Each row is a point on a landscape with many valleys, with its height.
From any point a ball takes the steepest step (drop divided by distance) to one of its 2 nearest points. It stops when none of these is lower. Distance is the straight distance between rows; heights are no part of it.
Q_627: [-0.78  2.00  6.22 -0.24 -0.74  0.61  1.11  5.16 -0.47  0.63  2.74 -2.22
 -2.29 -0.39 -2.40  0.03 -1.36  2.67 -0.92 -1.76 -2.37  2.92  4.20  2.07
  7.12 -1.38]  h=35.4
Q_275: [-0.34  2.31  0.55 -4.67  3.61  0.21 -0.97  5.74 -0.13 -5.18  1.13  1.81
  0.59 -3.61 -3.02  3.60  0.88  3.21 -2.82  1.59  1.22  2.32  3.87  1.25
  1.62 -2.07]  h=26.7
Q_229: [ 8.65 -0.40  1.91  2.02  5.79 -0.91 -0.29 -0.03  3.43 -2.99  1.31 -3.45
 -1.69  1.66  2.44  3.64  0.23 -0.58  1.14 -2.03  2.21  0.52  0.76 -1.57
 -2.36 -3.39]  h=13.3
Q_789: [ 2.83  4.97 -1.72  3.42 -1.48  0.94 -5.49 -1.92 -4.22 -0.40  1.42  1.63
  1.42 -1.04 -4.16  2.32 -1.58  0.25 -2.97  0.33  0.59  0.37 -0.98 -0.72
 -5.49  0.83]  h=16.8
Q_672: [-6.42 -3.40 -0.27 -4.87 -4.44  1.72 -1.57  1.70 -1.41  0.48 -2.47 -3.58
 -0.27  2.07  2.29 -1.23 -1.82  1.45 -3.36  3.01  0.15 -2.13  1.32  2.62
 -1.18  2.85]  h=59.9
Q_734: [ 1.78  1.68 -1.62  0.80 -0.79 -0.90 -5.65 -3.19  1.55  0.03 -1.76 -2.16
  0.90  0.77  3.53  2.86 -1.65  0.09  1.21 -0.20  3.95 -1.44  0.73 -0.60
 -6.84 -1.91]  h=22.2
Q_674: [-2.22 -0.89 -2.34  3.66  1.58 -0.75  0.40 -2.87 -2.66 -0.27  1.18  2.85
 -0.53 -2.30 -2.72  1.15  3.29 -1.62  0.97  1.50 -0.66 -3.75 -3.69  3.09
  3.90  3.97]  h=10.9
Q_485: [ 1.24  6.24 -2.50 -3.28 -1.43 -0.30 -3.98  0.76  1.62 -0.67 -1.14  4.71
  1.79  5.50 -1.85  0.92 -4.47  0.99  0.90 -0.44  3.02  2.52 -1.57 -0.44
 -3.16 -1.72]  h=29.8
Q_957: [ 4.13 -1.79  1.29 -0.65 -0.62  0.73  2.08 -0.77  2.77 -0.70  0.55 -1.94
  1.35  2.63  3.98  0.32  4.67 -3.21  1.11 -0.26  2.96 -3.28  1.70 -0.59
  1.91 -1.50]  h=21.4
Q_873: [-6.35 -1.77 -2.07 -7.16  0.34 -2.95 -2.77  1.00  1.23 -3.51 -2.78  1.56
  4.35  1.48 -0.20 -1.41 -2.56  0.96 -1.35 -2.15 -0.07 -0.70 -0.36  1.88
  2.30 -2.77]  h=15.9
Q_969: [-2.76 -4.09 -1.26 -2.73 -3.69  0.97  1.27  0.73 -1.10 -1.11 -1.70 -5.29
  0.26  1.65  2.41 -2.88 -1.66  1.66 -3.40  3.47 -0.99 -0.42  0.61 -2.92
 -3.99  2.46]  h=58.5
Q_623: [ 2.89  1.24  0.09 -1.17  0.22  3.44 -0.44 -2.82  0.30  2.05 -1.20 -1.65
 -0.98  4.25  1.96 -1.69 -5.46 -1.04  4.71  0.60 -0.70  0.70 -3.38  0.70
  1.44  3.40]  h=18.3
Q_659: [ 0.53 -0.36 -2.18  0.21 -1.67  0.91  2.63 -4.76  2.13  4.99 -2.18 -2.52
 -4.08  0.29  5.70 -2.91 -3.37 -2.41  3.00  1.89 -1.33  0.92  3.04 -1.90
 -4.02  1.63]  h=53.7
Q_468: [-0.50  2.92 -2.33 -1.85 -1.88 -0.92 -2.07 -0.43 -1.41 -4.86  0.96  0.05
  3.85  0.71 -1.69  0.33 -1.11  3.69 -2.69  0.68  1.03  0.50 -4.40 -3.77
 -2.58 -1.79]  h=62.5
Q_983: [ 2.16  1.88  3.52  1.14  4.57 -1.07 -1.52  4.48  1.90 -3.92  1.63 -2.34
  1.47  0.84 -0.34  4.64 -1.68  1.57 -0.63 -0.42  3.48 -1.00  3.32  4.08
  1.83 -2.59]  h=21.6
Q_977: [-0.62  3.64 -2.29  0.65  0.87  4.31  0.57 -5.34 -3.53 -1.32 -2.36  4.15
 -3.36 -1.56  3.28  0.12 -0.82  2.07  0.59  3.54 -2.31 -0.54 -3.84 -2.74
 -3.29  1.61]  h=10.7
Q_582: [ 0.68 -2.82 -0.42 -1.26 -0.26  2.60 -0.81 -0.21 -1.05  1.20  1.35 -0.36
 -0.98  1.48  0.94  2.52  3.71 -1.73  4.15  0.97  3.64 -2.05 -0.17  4.44
  3.11  3.99]  h=32.6
Q_157: [ 1.88 -3.13 -2.17  0.52  3.58  1.66 -0.16 -1.91  3.10  4.19 -1.91 -6.05
 -0.39  2.37 -2.59 -1.29 -6.64  0.98  4.35 -0.68  2.76  0.96 -3.83 -2.95
 -2.83  3.99]  h=22.9
Q_387: [ 0.23 -6.36  0.36 -3.73  2.50  1.95  3.55  2.51  0.52 -2.94 -1.47 -3.28
  0.59  1.26  1.80 -0.29  0.03 -0.13 -0.62  2.17  0.18 -0.65  0.74  0.77
  1.08  2.96]  h=38.7
Q_237: [ 2.62  3.25  3.13  2.99  2.79  5.24 -2.54 -0.52 -1.53  6.34  3.93  8.61
 -0.37 -0.14 -2.97 -4.40 -0.59  1.47 -3.17 -3.60 -1.18  0.97  0.64 -2.49
 -7.17 -0.50]  h=17.0
Q_327: [ 4.73 -5.77  0.48 -2.09  2.91  1.28  1.41 -0.46  2.71  0.17  0.07 -5.80
  1.78  1.22 -2.10 -0.30 -1.06 -0.71  3.58 -2.82  1.81  2.42 -0.39 -4.01
  1.27  1.23]  h=27.2
Q_347: [ 3.97  2.76  0.42  1.82 -1.05  4.83 -1.51 -5.43 -1.53  5.21  0.26  0.75
 -2.80 -2.38  3.67  0.93  4.82  1.64 -0.12  1.95  2.04  2.02 -1.56 -4.42
 -0.93  0.42]  h=10.5
Q_950: [-2.84 -0.39  0.16  3.69  3.67 -0.60  1.05 -1.59 -3.77 -2.28 -2.74  1.07
 -0.22 -4.90  2.01  1.42 -1.87  0.82  0.94 -1.91 -4.41  0.74  3.19  1.78
  0.87 -1.72]  h=38.9
Q_515: [-4.49 -3.24 -0.47 -5.39  4.53  0.33  1.46  6.78  1.62 -2.47  1.82 -0.04
 -1.24 -2.15 -4.74  2.19 -0.24  4.10 -1.51  3.01  2.85 -0.56 -1.46  2.00
  1.09  2.95]  h=33.7
Q_933: [-1.84  1.33  0.73  2.21 -3.05  0.27 -0.77  3.23  1.14  2.80  1.76 -3.75
  1.97  1.26 -3.74 -1.55 -0.94 -1.59 -0.09  3.69  2.30 -3.45 -1.96  3.55
  3.48  3.98]  h=16.9
Q_224: [ 6.42 -0.95  1.44  2.70  3.69 -1.30  3.80 -2.31  5.14  2.47  0.75 -2.84
 -0.17  0.34  1.87  0.20 -1.09 -0.57  2.86 -0.31  1.60 -0.49 -1.20 -1.48
 -1.49 -0.69]  h=8.1
Q_590: [-1.40  3.85 -1.97  0.08 -4.15  0.54 -0.64 -3.01 -0.37 -0.31  0.18  3.92
  2.29  0.99 -3.41 -0.34 -0.26  1.73 -0.94  2.01  0.52 -1.83 -5.81 -4.51
 -2.23  0.70]  h=63.9
Q_432: [-1.09 -8.59 -2.19 -6.14 -1.30 -1.69 -0.85 -0.52 -1.16 -2.02  0.08 -1.63
 -0.64  3.11  3.79 -0.87  5.58 -3.20 -1.46  0.26  1.36 -2.55  0.55  0.40
 -0.37  1.02]  h=44.3
Q_167: [-4.69 -3.71  0.22 -0.44  1.95 -2.84  1.55 -0.79 -2.49  1.46  1.78  5.95
 -3.95  1.45  2.55  2.17  5.63  0.72  3.23  0.13 -0.04 -0.90 -0.97  3.32
  0.52  0.76]  h=29.5
Q_128: [ 6.26  0.30  0.19  1.60  1.61 -0.10 -3.55 -1.86  1.41 -0.77 -0.82 -1.86
  0.49 -0.65  1.28  2.95  1.49 -2.56  2.07 -1.04  2.84  0.36  2.76 -1.69
 -3.59 -2.39]  h=18.4
Q_175: [ 3.83  4.51  2.08  5.14 -0.45 -0.71  0.04 -3.60 -0.41  3.96 -2.55  4.49
 -0.37 -0.54  3.63 -1.63  4.04 -2.85  1.53 -4.67 -1.42  2.78 -0.74 -3.33
 -0.25 -5.05]  h=24.8
Q_606: [-6.10 -1.91  0.30 -3.20 -0.08 -1.31  1.85  1.41 -0.36 -2.95 -1.69  1.25
 -0.10 -3.27  0.16 -1.10 -3.58  1.41 -1.28  0.24 -5.22  2.22  2.90 -0.80
  1.19 -1.85]  h=45.7
Q_607: [ 4.29  2.95  1.83  0.01  1.12  4.75 -5.13 -1.98 -1.31  5.28  2.45  7.36
 -3.12  1.70 -1.40  0.28 -1.34  4.11 -4.74 -2.69 -0.20  3.07 -1.38 -2.23
 -7.34 -0.77]  h=21.2
Q_798: [ 3.48  0.27 -0.09 -0.02 -1.73 -1.58 -2.72 -4.49  3.89  3.86 -1.23  1.52
 -2.31  0.45  2.02 -1.34 -1.08 -1.49  1.37 -2.25 -1.64  4.43 -1.46 -5.83
 -2.64 -3.48]  h=21.7
Q_12: [-5.68  4.32 -1.77 -5.31 -0.56 -2.36  0.28  3.35  4.86 -1.63 -0.96  5.93
  2.75  2.42 -0.99  0.48 -1.89  4.71 -2.40  1.94  2.46 -0.28  0.67  0.61
 -1.21 -3.35]  h=13.7
Q_29: [-1.51  2.83 -3.12  0.34 -2.47 -2.90 -4.75  4.74  3.13  0.27 -0.50  0.25
  3.82  0.67 -2.92 -0.81 -0.69 -5.29  1.80  1.52  4.95 -0.78  1.30  2.95
 -0.96 -0.74]  h=26.9
Q_132: [-4.64  5.99  2.11 -7.19 -2.96 -0.38 -0.35  3.50  1.97 -1.61  0.62  2.99
  0.73  3.25 -0.25 -2.44 -1.57  4.78 -3.92  1.91 -1.15  0.80  0.00  0.64
  3.10 -2.91]  h=8.6
Q_48: [ 3.21  3.35 -1.12  4.85 -3.64  0.25  2.47 -3.96 -0.47  3.68  1.42 -0.33
  0.72 -1.44 -0.43 -2.39  1.99 -3.03  2.16  1.39 -0.88 -0.61 -2.41 -1.65
  1.15  1.82]  h=17.7
Q_669: [-2.40  0.90  5.29 -4.74 -1.97 -0.45 -1.42  4.40  0.51 -0.57  0.96 -2.45
  1.72  0.26 -2.20 -0.82  0.39  1.09 -2.75 -1.58 -0.58 -0.89  3.09  2.43
  6.79 -2.83]  h=38.8
Q_527: [ 1.48  1.86 -3.49  1.65 -1.26 -2.10 -4.01  1.19  3.62  0.34 -1.47 -2.63
  3.10  1.80  0.66 -1.03 -1.15 -3.80  2.46  0.99  5.78 -1.81 -0.68  0.37
 -5.31 -1.16]  h=24.9
Q_966: [ 4.42  4.12  2.67  5.93  1.25  3.03  1.26  1.18 -1.59  4.07  2.69  7.77
 -1.37  0.18 -6.55 -1.26 -0.41  0.77 -3.14  0.01 -1.40  0.95 -2.02 -2.15
 -4.64  1.37]  h=11.5
Q_462: [ 2.35  1.88 -1.27 -0.07  1.35 -0.46 -0.76  2.20 -1.72 -6.11 -0.54  1.73
  1.08 -3.29  1.44 -1.68  3.65 -6.61  0.88  0.74 -2.36  1.44  1.57  0.75
  4.41 -2.44]  h=38.4
Q_15: [ 2.42  0.33  2.31  3.43  2.59  0.66  2.03 -1.84  0.89  0.77 -0.99  1.37
  0.65  0.25  1.76  2.73  0.19  0.80  3.95 -1.91  0.91 -1.06  0.58  1.75
  0.96 -1.35]  h=12.7
Q_294: [-2.17 -3.72 -1.12 -3.92 -5.30  0.71 -2.74 -1.68 -2.39 -2.36 -0.77 -2.57
  1.45  0.78  3.67 -1.33  3.21 -3.33 -0.35 -1.00 -0.42 -1.44  2.66 -0.28
  1.52 -0.30]  h=46.8
Q_487: [ 0.50  1.60 -0.12  4.76 -1.23  1.53  0.63 -2.44 -1.20  3.31  0.39  4.07
  1.03 -1.83 -3.84  1.38  2.78 -1.41  2.16  0.60  1.12 -2.48 -1.98  0.93
  1.31  2.49]  h=14.6
Q_379: [-0.37  3.31  2.07 -2.58  1.12 -1.05 -2.26  4.22 -0.08 -4.74 -0.32 -0.95
  0.25 -2.47  0.09 -3.32 -1.82 -4.01 -1.02  0.43 -3.90  1.54  2.86  1.50
  4.97 -4.18]  h=42.3
Q_398: [-0.59 -6.02 -1.50 -1.56  4.98  0.49  3.44 -3.90 -0.09 -1.01 -0.31  0.23
 -1.24 -2.97  2.52  2.92  2.22  2.24  2.21 -0.07  0.05 -2.05 -0.94 -0.11
 -1.12  1.61]  h=39.5
Q_816: [ 4.05  2.36  2.29  3.71 -1.95  2.48  4.87 -2.82 -1.83  3.42  1.82 -2.76
 -2.12  2.42  3.72 -2.12  2.73 -0.33  2.14 -0.85 -0.71  0.31 -1.69 -1.02
  4.17  1.93]  h=17.5
Q_779: [-0.23  2.05 -1.25 -0.99  1.49  5.45 -0.97 -6.21 -2.26  0.87 -2.81  3.20
 -1.97  0.79  1.75  0.50 -2.92  1.66  3.73  1.46 -1.14 -0.62 -4.92 -0.70
  1.46  2.93]  h=14.8
Q_390: [-2.65 -4.90 -2.42  2.96  0.28 -2.32  2.74 -4.04 -0.63  1.10  0.46 -1.24
  2.27 -3.74 -4.49 -1.12  0.82 -2.31  1.43 -1.61 -2.93 -2.84 -2.06  0.06
  3.70  3.65]  h=6.4
Q_436: [ 3.66  1.84 -0.02  4.32 -2.68  1.88 -2.38 -7.17 -3.31  5.73  0.58  0.08
 -3.86 -3.55  0.90 -0.68  2.96  1.65 -2.97 -1.32 -2.39  3.28 -2.08 -6.55
 -2.64 -0.12]  h=14.5
Q_833: [-0.80  5.41  0.05 -1.80 -0.65  0.60 -2.45 -0.33  0.93  0.96 -1.87  5.50
 -0.87  5.79  0.87  1.71 -6.60  1.00  3.18 -1.31 -0.26  2.56  1.03  3.00
 -0.09 -1.77]  h=32.8
Q_207: [ 1.49 -3.29 -0.67 -0.67  2.18  1.79  2.36  2.99  1.13 -1.82  0.33 -1.33
 -1.21 -2.15 -0.72  2.05  0.51 -1.39  2.93  2.54  1.88  1.25  3.05  0.37
 -1.02  2.59]  h=35.6
Q_737: [-4.81  3.80 -0.72 -3.63  3.93 -5.18 -0.56  3.03  4.29 -1.12 -0.83  5.38
  3.21 -2.65 -4.42  2.27 -0.78  4.48 -2.86 -0.24  0.86 -0.99  2.11  3.39
  0.56 -4.05]  h=17.9
Q_333: [-6.86 -1.60  0.28 -4.54 -0.25 -1.22  0.50  1.49  0.67 -0.14 -0.15  5.30
  0.20  1.00  0.62  0.23 -0.60  1.40  0.42  0.32 -0.84 -1.36 -0.27  4.01
  3.42 -0.30]  h=21.1
Q_508: [ 0.94 -0.36  0.80  4.45  0.92  2.75  6.72 -5.32 -2.02  4.41  1.00 -2.62
 -2.02 -1.29  2.65 -0.12  2.77  1.59  1.39 -0.13  0.24 -3.30 -0.89 -0.23
  3.47  3.62]  h=14.9
Q_656: [ 0.79  0.18 -2.02  0.88  1.95  1.45 -0.75 -2.86  0.69  1.93 -1.04 -3.23
 -2.03  4.31 -2.60 -2.02 -8.89  0.02  2.76 -0.58 -1.87  0.97 -6.19 -1.02
 -0.45  5.10]  h=20.8
Q_250: [ 3.66 -0.32  3.23  3.03 -0.05 -2.64  1.59  1.52  0.96 -2.55  2.65 -5.25
 -0.96  2.55  3.31 -0.48 -0.96  0.28 -3.56 -0.99 -2.46  0.07 -0.02  0.84
 -0.20 -1.94]  h=25.9
Q_914: [-3.25 -7.86 -1.22 -4.43  1.73 -3.38 -0.51  4.23  0.66 -0.69  0.50 -2.76
 -0.74  0.89  0.81 -1.26  3.21 -2.80 -1.20  2.26  1.28 -1.42  1.15  3.29
 -0.15  2.13]  h=41.7
Q_416: [ 4.08 -1.96  4.71  0.40  1.42  0.60  1.25  2.03  1.39 -2.56 -0.14 -4.49
  0.80  5.12  3.76  0.45  1.33 -1.17 -2.60  0.01  0.71 -3.09  2.31  1.72
  3.65 -2.37]  h=26.1
Q_824: [-3.45  3.82 -0.64 -7.98  4.77  0.32 -1.70  5.11  1.04 -2.78  0.61  0.72
 -0.50 -3.88 -5.36  0.66 -0.89  5.30 -2.97  1.96  1.56  0.36  0.86  3.01
  2.51  0.40]  h=30.6
Q_35: [ 3.18 -0.47 -1.95  1.82 -4.96  0.11  2.55 -1.03  0.11  2.26  2.98 -4.49
  2.71 -1.39 -2.15 -2.60  3.60 -3.84  0.76  2.28  0.99 -0.86 -1.50 -2.19
  1.35  3.60]  h=19.8
Q_236: [ 0.78 -4.61 -0.98 -0.84 -0.24  2.77  0.56 -2.10 -1.45  1.62 -0.82 -3.37
  0.67 -1.03 -2.82  0.29 -2.23 -0.90  4.97 -1.57 -0.85  2.33  0.89 -1.59
  2.46  4.09]  h=29.9
Q_288: [-1.14 -3.99 -0.53 -1.32 -1.47 -2.45  0.54 -4.09 -2.07 -2.85 -1.15 -1.55
  2.65 -0.81  6.01 -1.93  3.97 -1.93 -2.11 -1.77 -2.71 -3.84 -0.11  2.04
  1.97 -1.87]  h=47.2
Q_748: [ 4.65  3.53 -0.22 -2.44 -0.51  1.39 -4.06 -0.97 -0.37  0.04  0.40  5.87
  0.39  2.05 -1.68  2.25 -0.55  2.65 -1.73 -1.66  2.04  3.42 -1.18 -3.39
 -5.90 -2.83]  h=26.0
Q_526: [ 4.57  1.19  2.81  4.86  0.60 -1.75  0.89  2.53  1.94 -0.86  3.86 -2.41
 -2.92  2.82  0.48  3.07 -1.83  1.35 -1.10 -3.65 -0.67  1.21 -1.91  3.19
  0.99 -0.76]  h=29.1
Q_552: [-1.43 -3.44  1.25 -1.42 -4.46  1.91  2.66 -1.63  1.04  2.21 -2.32 -1.96
 -2.81  3.77  5.34 -2.31 -1.65 -0.80  1.45  0.63 -2.22  0.00  3.94 -1.97
 -1.51  0.47]  h=55.1
Q_267: [-2.83  2.03  3.28 -2.97 -4.05 -2.57 -2.71  7.10  3.48  2.04 -0.91 -4.87
 -0.05  2.27 -1.85 -4.80 -3.16 -1.50 -3.84  0.00  0.29 -0.10  3.49  0.93
  0.43 -3.14]  h=44.8
Q_579: [ 1.46 -4.33 -1.81 -1.95  1.28  2.92 -1.79 -1.57 -0.23  3.18 -1.17  1.31
  0.23 -1.22 -3.12  2.44  1.54 -2.76  6.65 -1.32  2.84  1.05 -0.20  1.32
  1.99  4.25]  h=32.1
Q_667: [-5.02 -1.30 -1.58 -1.33 -2.49  0.84  0.81 -0.82 -1.63 -0.79 -3.22  3.47
 -1.86 -1.89  2.56 -0.01 -2.35  0.26  2.05 -0.41 -3.65  2.53  4.91 -0.88
 -2.33 -1.16]  h=48.3
Q_278: [-1.20  0.31  1.93  3.08 -0.76 -0.30  4.63  1.47 -1.78 -1.27 -0.34  4.13
  0.28 -2.69  1.91  0.48  7.07 -0.54  1.04 -1.82 -0.83  0.71  1.43 -1.27
  2.59 -2.70]  h=25.1
Q_541: [-3.97  0.53  3.74 -6.12 -2.40  0.10 -1.76  6.37  3.78  0.29 -1.70 -0.61
 -0.70  3.44 -0.18 -1.78 -0.95 -1.60 -2.31  0.66  0.87 -1.95  5.50  2.30
  3.70 -3.12]  h=42.1
Q_133: [-3.53  6.46  0.84 -2.50 -4.68 -4.18 -2.50  2.66  2.06 -0.56  2.87 -0.80
 -0.26  2.89 -1.59 -0.86 -2.54  6.14 -6.27 -1.33 -1.36  1.30 -0.15  0.19
 -0.06 -3.51]  h=3.2
Q_13: [-4.41 -0.58 -0.77  2.09 -3.17  0.00 -0.19 -1.79 -1.18  3.68  1.37  0.25
 -0.52  1.21 -0.72 -1.35  1.61 -2.65  1.00  2.55 -0.03 -5.11 -2.58  5.07
  4.94  5.28]  h=14.4
Q_764: [-1.01  3.02 -0.43  0.76 -2.06  1.47 -0.37 -1.27 -3.38 -0.72 -1.41  2.52
 -3.97  0.54  2.68  0.38 -3.68  0.88  0.98 -0.63 -3.87  4.69  1.85 -1.70
 -3.11 -1.05]  h=50.6
Q_494: [ 0.35  0.30 -0.55  1.91 -4.23 -0.13  0.35  1.84 -0.64  1.63  1.52 -6.88
  3.07  1.40 -4.04 -5.29 -1.34 -2.51 -1.91  2.79 -0.33 -1.33 -4.15 -0.38
  3.27  4.31]  h=19.0
Q_211: [ 3.23  1.64  1.71  7.28  3.45  2.60  5.87 -2.46 -2.67  2.74  0.56  0.32
 -1.73 -3.01 -0.76  1.34  2.72  1.70  1.22 -0.34 -1.21  0.47 -0.70 -1.52
  1.65  2.24]  h=11.0
Q_401: [ 1.08  0.80  2.41  2.28  1.34 -0.53  2.14 -2.49 -0.23 -0.76 -3.20  5.13
  1.54 -1.14  3.28  0.67  5.43 -1.49  2.96 -5.56 -0.66  0.14  0.56 -2.40
  2.65 -5.86]  h=19.5
Q_210: [-0.10  2.27 -2.38  2.13 -3.69  2.42 -1.03 -4.26 -2.68  1.90 -1.02 -2.13
 -3.66 -0.81  4.60 -0.51 -1.96 -1.55  2.23  2.55 -1.69  1.02  2.71 -0.41
 -4.08  2.04]  h=52.6
Q_896: [ 3.47  3.11  1.27  5.48  0.42  1.64  4.83  1.12  0.10  1.92  0.86  3.78
 -2.56 -0.67 -1.92  0.38  0.10  0.41  0.54  3.00 -0.75  1.54 -1.26 -2.08
 -2.63  1.25]  h=5.2
Q_446: [ 1.42  2.61  2.15  4.32  2.47  0.43 -0.72  1.69 -0.52  0.48  0.75  1.08
  0.33 -0.46 -1.71  4.84 -2.37  2.02  0.19  0.46  1.83 -0.28  2.79  3.44
 -0.90 -0.47]  h=17.8
Q_757: [-0.91  1.32 -2.97  3.11 -3.35 -2.89 -1.81 -0.82 -1.96  0.20  1.26  0.25
  1.47 -3.89  0.91 -1.80  4.31 -6.45  0.93  1.23 -1.06 -1.46  1.06  4.11
  2.53  0.82]  h=32.5
Q_438: [-0.29 -2.08  0.28 -1.53  0.15  0.91  0.27 -3.08  2.82  0.79 -2.24  1.83
 -1.13  1.99  5.76  1.55  2.85 -1.05  3.32 -0.66  2.44 -2.97  1.71  1.05
 -0.57 -2.14]  h=17.6
Q_146: [-2.35 -2.74 -1.99  5.21  0.35 -2.36 -0.75 -3.75 -3.78  1.92 -0.50  4.01
  2.53 -6.37 -6.49  0.71  2.31 -2.98 -0.23 -2.85 -2.74 -1.90  0.24  0.50
  1.23  1.25]  h=11.6
Q_444: [-3.83  1.21 -2.41 -0.88 -2.71  0.01  1.59  2.29  1.11  0.23  0.53  3.42
  2.45 -0.04 -6.32 -1.09 -1.99  0.31  0.20  2.89  0.31 -0.55 -3.66 -1.77
  0.44  2.63]  h=65.2
Q_907: [-0.73  4.46  0.88 -2.98  5.23 -4.24 -1.53  5.66  3.27 -4.66 -0.25  1.73
  2.51 -5.10 -3.50  0.41 -0.73  1.08 -2.48 -0.12  0.68  0.44  1.90  2.09
  0.78 -5.25]  h=21.8
Q_970: [ 2.41  3.02 -1.15  1.65  1.35  6.07 -0.37 -3.87 -5.11  1.58 -1.58  4.52
 -2.64 -4.04  2.11  0.48  4.22  0.62 -0.40  2.37 -0.34  1.03 -2.03 -3.18
 -3.17  2.05]  h=5.6
Q_982: [-0.41  6.33 -0.38  0.34 -5.41 -3.60 -3.49  2.76 -0.54 -2.37  3.58  0.17
 -0.32  0.01 -2.13 -0.57 -1.50  0.76 -5.07 -0.50 -2.91  3.98 -0.59 -1.25
 -1.19 -3.11]  h=7.8
Q_699: [ 6.87  0.89 -0.46  2.13  0.31 -1.47 -0.45 -0.25  0.97 -1.84  2.89 -6.39
  3.44  1.16 -0.85 -0.53  1.04 -1.33 -0.15 -0.30  2.59 -0.47 -3.92 -2.09
 -0.67 -0.02]  h=25.3
Q_932: [-7.73 -1.76 -0.10 -1.20  0.47 -3.10  1.74  0.08 -0.73  1.61  1.50  8.99
 -1.70  0.07 -3.28  3.35  3.05  3.73 -0.05 -0.17 -0.33 -1.74 -1.36  2.70
  1.88  0.04]  h=25.4
Q_218: [ 1.69 -6.62 -1.54 -1.20  5.49  0.91  1.81 -0.55  3.79  1.80 -1.83 -5.83
  1.52 -0.59 -1.87  0.99 -2.70  2.14  3.60 -1.12  4.08 -0.13 -0.70 -2.93
 -3.16  2.28]  h=25.0
Q_143: [-5.38 -6.13 -0.48 -2.13 -1.27 -2.31  0.74 -2.85 -3.23 -1.16 -0.44 -1.43
 -1.00 -0.87  5.01 -0.53  2.98  1.17 -3.76  1.32 -3.24 -4.15  0.14  3.18
  0.28  1.05]  h=44.7
Q_976: [ 0.12  0.91 -0.42  0.51 -1.01 -1.07 -2.10  1.85  0.63 -2.05  1.15  0.85
  2.43 -0.86  0.09  1.70  2.70 -2.77  1.11  1.31  2.78 -2.11  0.64  3.76
  1.19 -0.30]  h=29.7
Q_303: [ 3.04  1.22 -1.76  2.54 -0.28 -0.44  3.59 -0.71 -2.35 -0.87  1.75  0.58
  1.22 -3.29  1.79 -2.55  6.69 -5.62  1.50  0.02 -0.36 -0.32 -0.33  1.73
  5.65  0.65]  h=34.9
Q_727: [-3.22 -4.97 -1.46 -2.77  2.94 -2.32 -1.38  2.57  1.38 -2.10 -4.38 -3.39
  4.97  1.78 -0.42 -2.92 -4.70  0.48 -0.82 -2.22  1.96 -1.45 -0.99  2.22
  0.51 -1.78]  h=10.6
Q_222: [-3.65  0.03  4.24  0.82  3.26 -1.17  3.72  1.47 -0.95 -1.93 -2.11 -0.77
 -1.14 -2.40  3.19 -2.25 -3.70  1.39 -1.26 -0.70 -6.25  0.79  2.24  2.34
  4.38 -2.72]  h=42.5
Q_307: [-0.52 -2.06  0.90 -1.68  5.48 -2.46 -1.45  3.23  2.08 -4.80 -1.32 -3.20
  4.14 -0.78  0.66  0.73 -1.75 -0.70 -0.81 -0.68  1.77 -2.68  0.22  4.24
  1.77 -2.10]  h=15.8
Q_691: [ 3.85 -0.62 -1.03  0.75 -4.00 -0.78 -3.93 -6.00  0.64  3.33  1.98 -2.30
 -1.94 -1.51 -0.34 -0.25  0.68  1.48 -2.12 -2.77 -2.08  4.34 -4.42 -7.59
 -3.28 -1.13]  h=18.1
Q_625: [ 3.07 -1.26  1.04  1.19 -0.81 -1.62 -1.76  1.49 -0.77 -2.17  1.53 -8.16
  2.98  2.82  0.05 -1.61 -1.95  0.73 -3.13 -0.99  0.19 -0.29 -2.57  0.53
  0.87  0.52]  h=22.4
Q_339: [ 3.31  4.92 -2.16  2.84 -4.24 -1.37 -4.32  0.46 -2.64 -1.24  4.17  1.29
 -1.93  0.52 -3.74  2.78 -0.72  1.98 -6.09 -2.62 -1.20  3.19 -2.41 -0.55
 -4.96 -0.52]  h=12.6
Q_98: [-0.98 -2.15 -1.82 -4.56 -0.55 -0.12 -1.44  1.42 -1.40 -6.51 -1.68 -4.42
  2.58  1.95  1.80 -2.15 -2.21  2.35 -3.12  0.72  0.24  1.04 -1.66 -3.93
 -3.25 -1.54]  h=60.5
Q_492: [ 2.29  1.88  5.87  3.33 -1.81  0.68  1.94  3.51  0.32  0.28  3.23 -1.55
 -3.77  5.15  1.66  1.92  0.40  1.59  0.00 -2.69 -0.53  2.06  1.00  2.09
  4.88 -1.44]  h=31.9
Q_72: [-0.22 -0.20  1.24  4.85 -1.52  1.70  3.44  1.79 -3.70  1.02 -0.54  0.83
 -2.40 -4.02  0.64  1.47  4.03 -0.60  0.80 -0.68 -1.29  2.87  5.79 -1.57
 -0.36  0.23]  h=30.2
Q_190: [-3.71 -7.39 -2.37 -2.53  4.94 -1.21  1.98  1.45  0.61 -2.29  0.84 -0.41
 -1.19 -2.20 -2.12  3.48  0.69  3.10  0.59  1.52  2.06 -1.61 -1.01  0.38
 -3.36  3.30]  h=36.7
Q_520: [-0.08 -5.07 -0.64 -3.31 -2.85  0.53  0.45  1.99  2.73  0.73 -3.11 -4.71
  0.67  5.56  2.03 -3.12 -1.74 -2.13 -0.46 -0.02  1.50 -0.14  2.59 -3.26
 -3.12 -0.54]  h=56.8
Q_986: [-3.48 -7.14 -2.44 -0.19  4.02 -3.56  3.26 -3.34 -2.80 -1.28  1.93 -1.18
 -1.60 -2.86  2.15  0.56  3.26  0.49 -1.15  0.34 -2.74 -3.31 -1.23  1.70
  0.33  2.37]  h=42.2
Q_296: [ 0.15  0.45  0.51  0.54 -0.73 -1.89  2.40  3.22  2.75 -1.25  0.74  1.49
  2.14  0.33 -4.25  0.15 -2.42  0.76  0.32  0.32 -0.06  2.59 -0.84 -3.34
 -1.67 -1.09]  h=66.5
Q_195: [ 0.80 -0.89 -1.99 -1.36  2.57  0.81  0.99  6.23  4.33 -1.37 -1.68 -0.35
 -1.41  0.92 -1.05 -0.04 -3.81 -3.19  3.45  3.88  3.22  2.48  3.62 -0.65
 -4.51  1.46]  h=38.1
Q_985: [-3.50 -1.07  0.07  6.26  2.07  0.73  2.27 -1.84 -5.83  0.62 -1.98  2.53
 -1.86 -6.51 -1.53  2.56  1.59  1.15 -0.97 -2.01 -3.21  0.02  3.92 -0.10
 -1.31  1.00]  h=35.0

Call two points neighbours if one is among the 2 nearest of the other. Go from one point of each pair to the other, from neighbour to neighbour, staying as low as possible. Name the highest point that can't be avoided.
Q_207 / Q_674: Q_288
Q_390 / Q_133: Q_748
Q_401 / Q_970: Q_175
Q_970 / Q_224: Q_582
Q_896 / Q_674: Q_48
Q_224 / Q_727: Q_983

Where does a ball stop that starts at each point below?
Q_267: Q_625
Q_833: Q_896
Q_143: Q_133
Q_379: Q_224
Q_236: Q_970
Q_582: Q_224
Q_520: Q_401
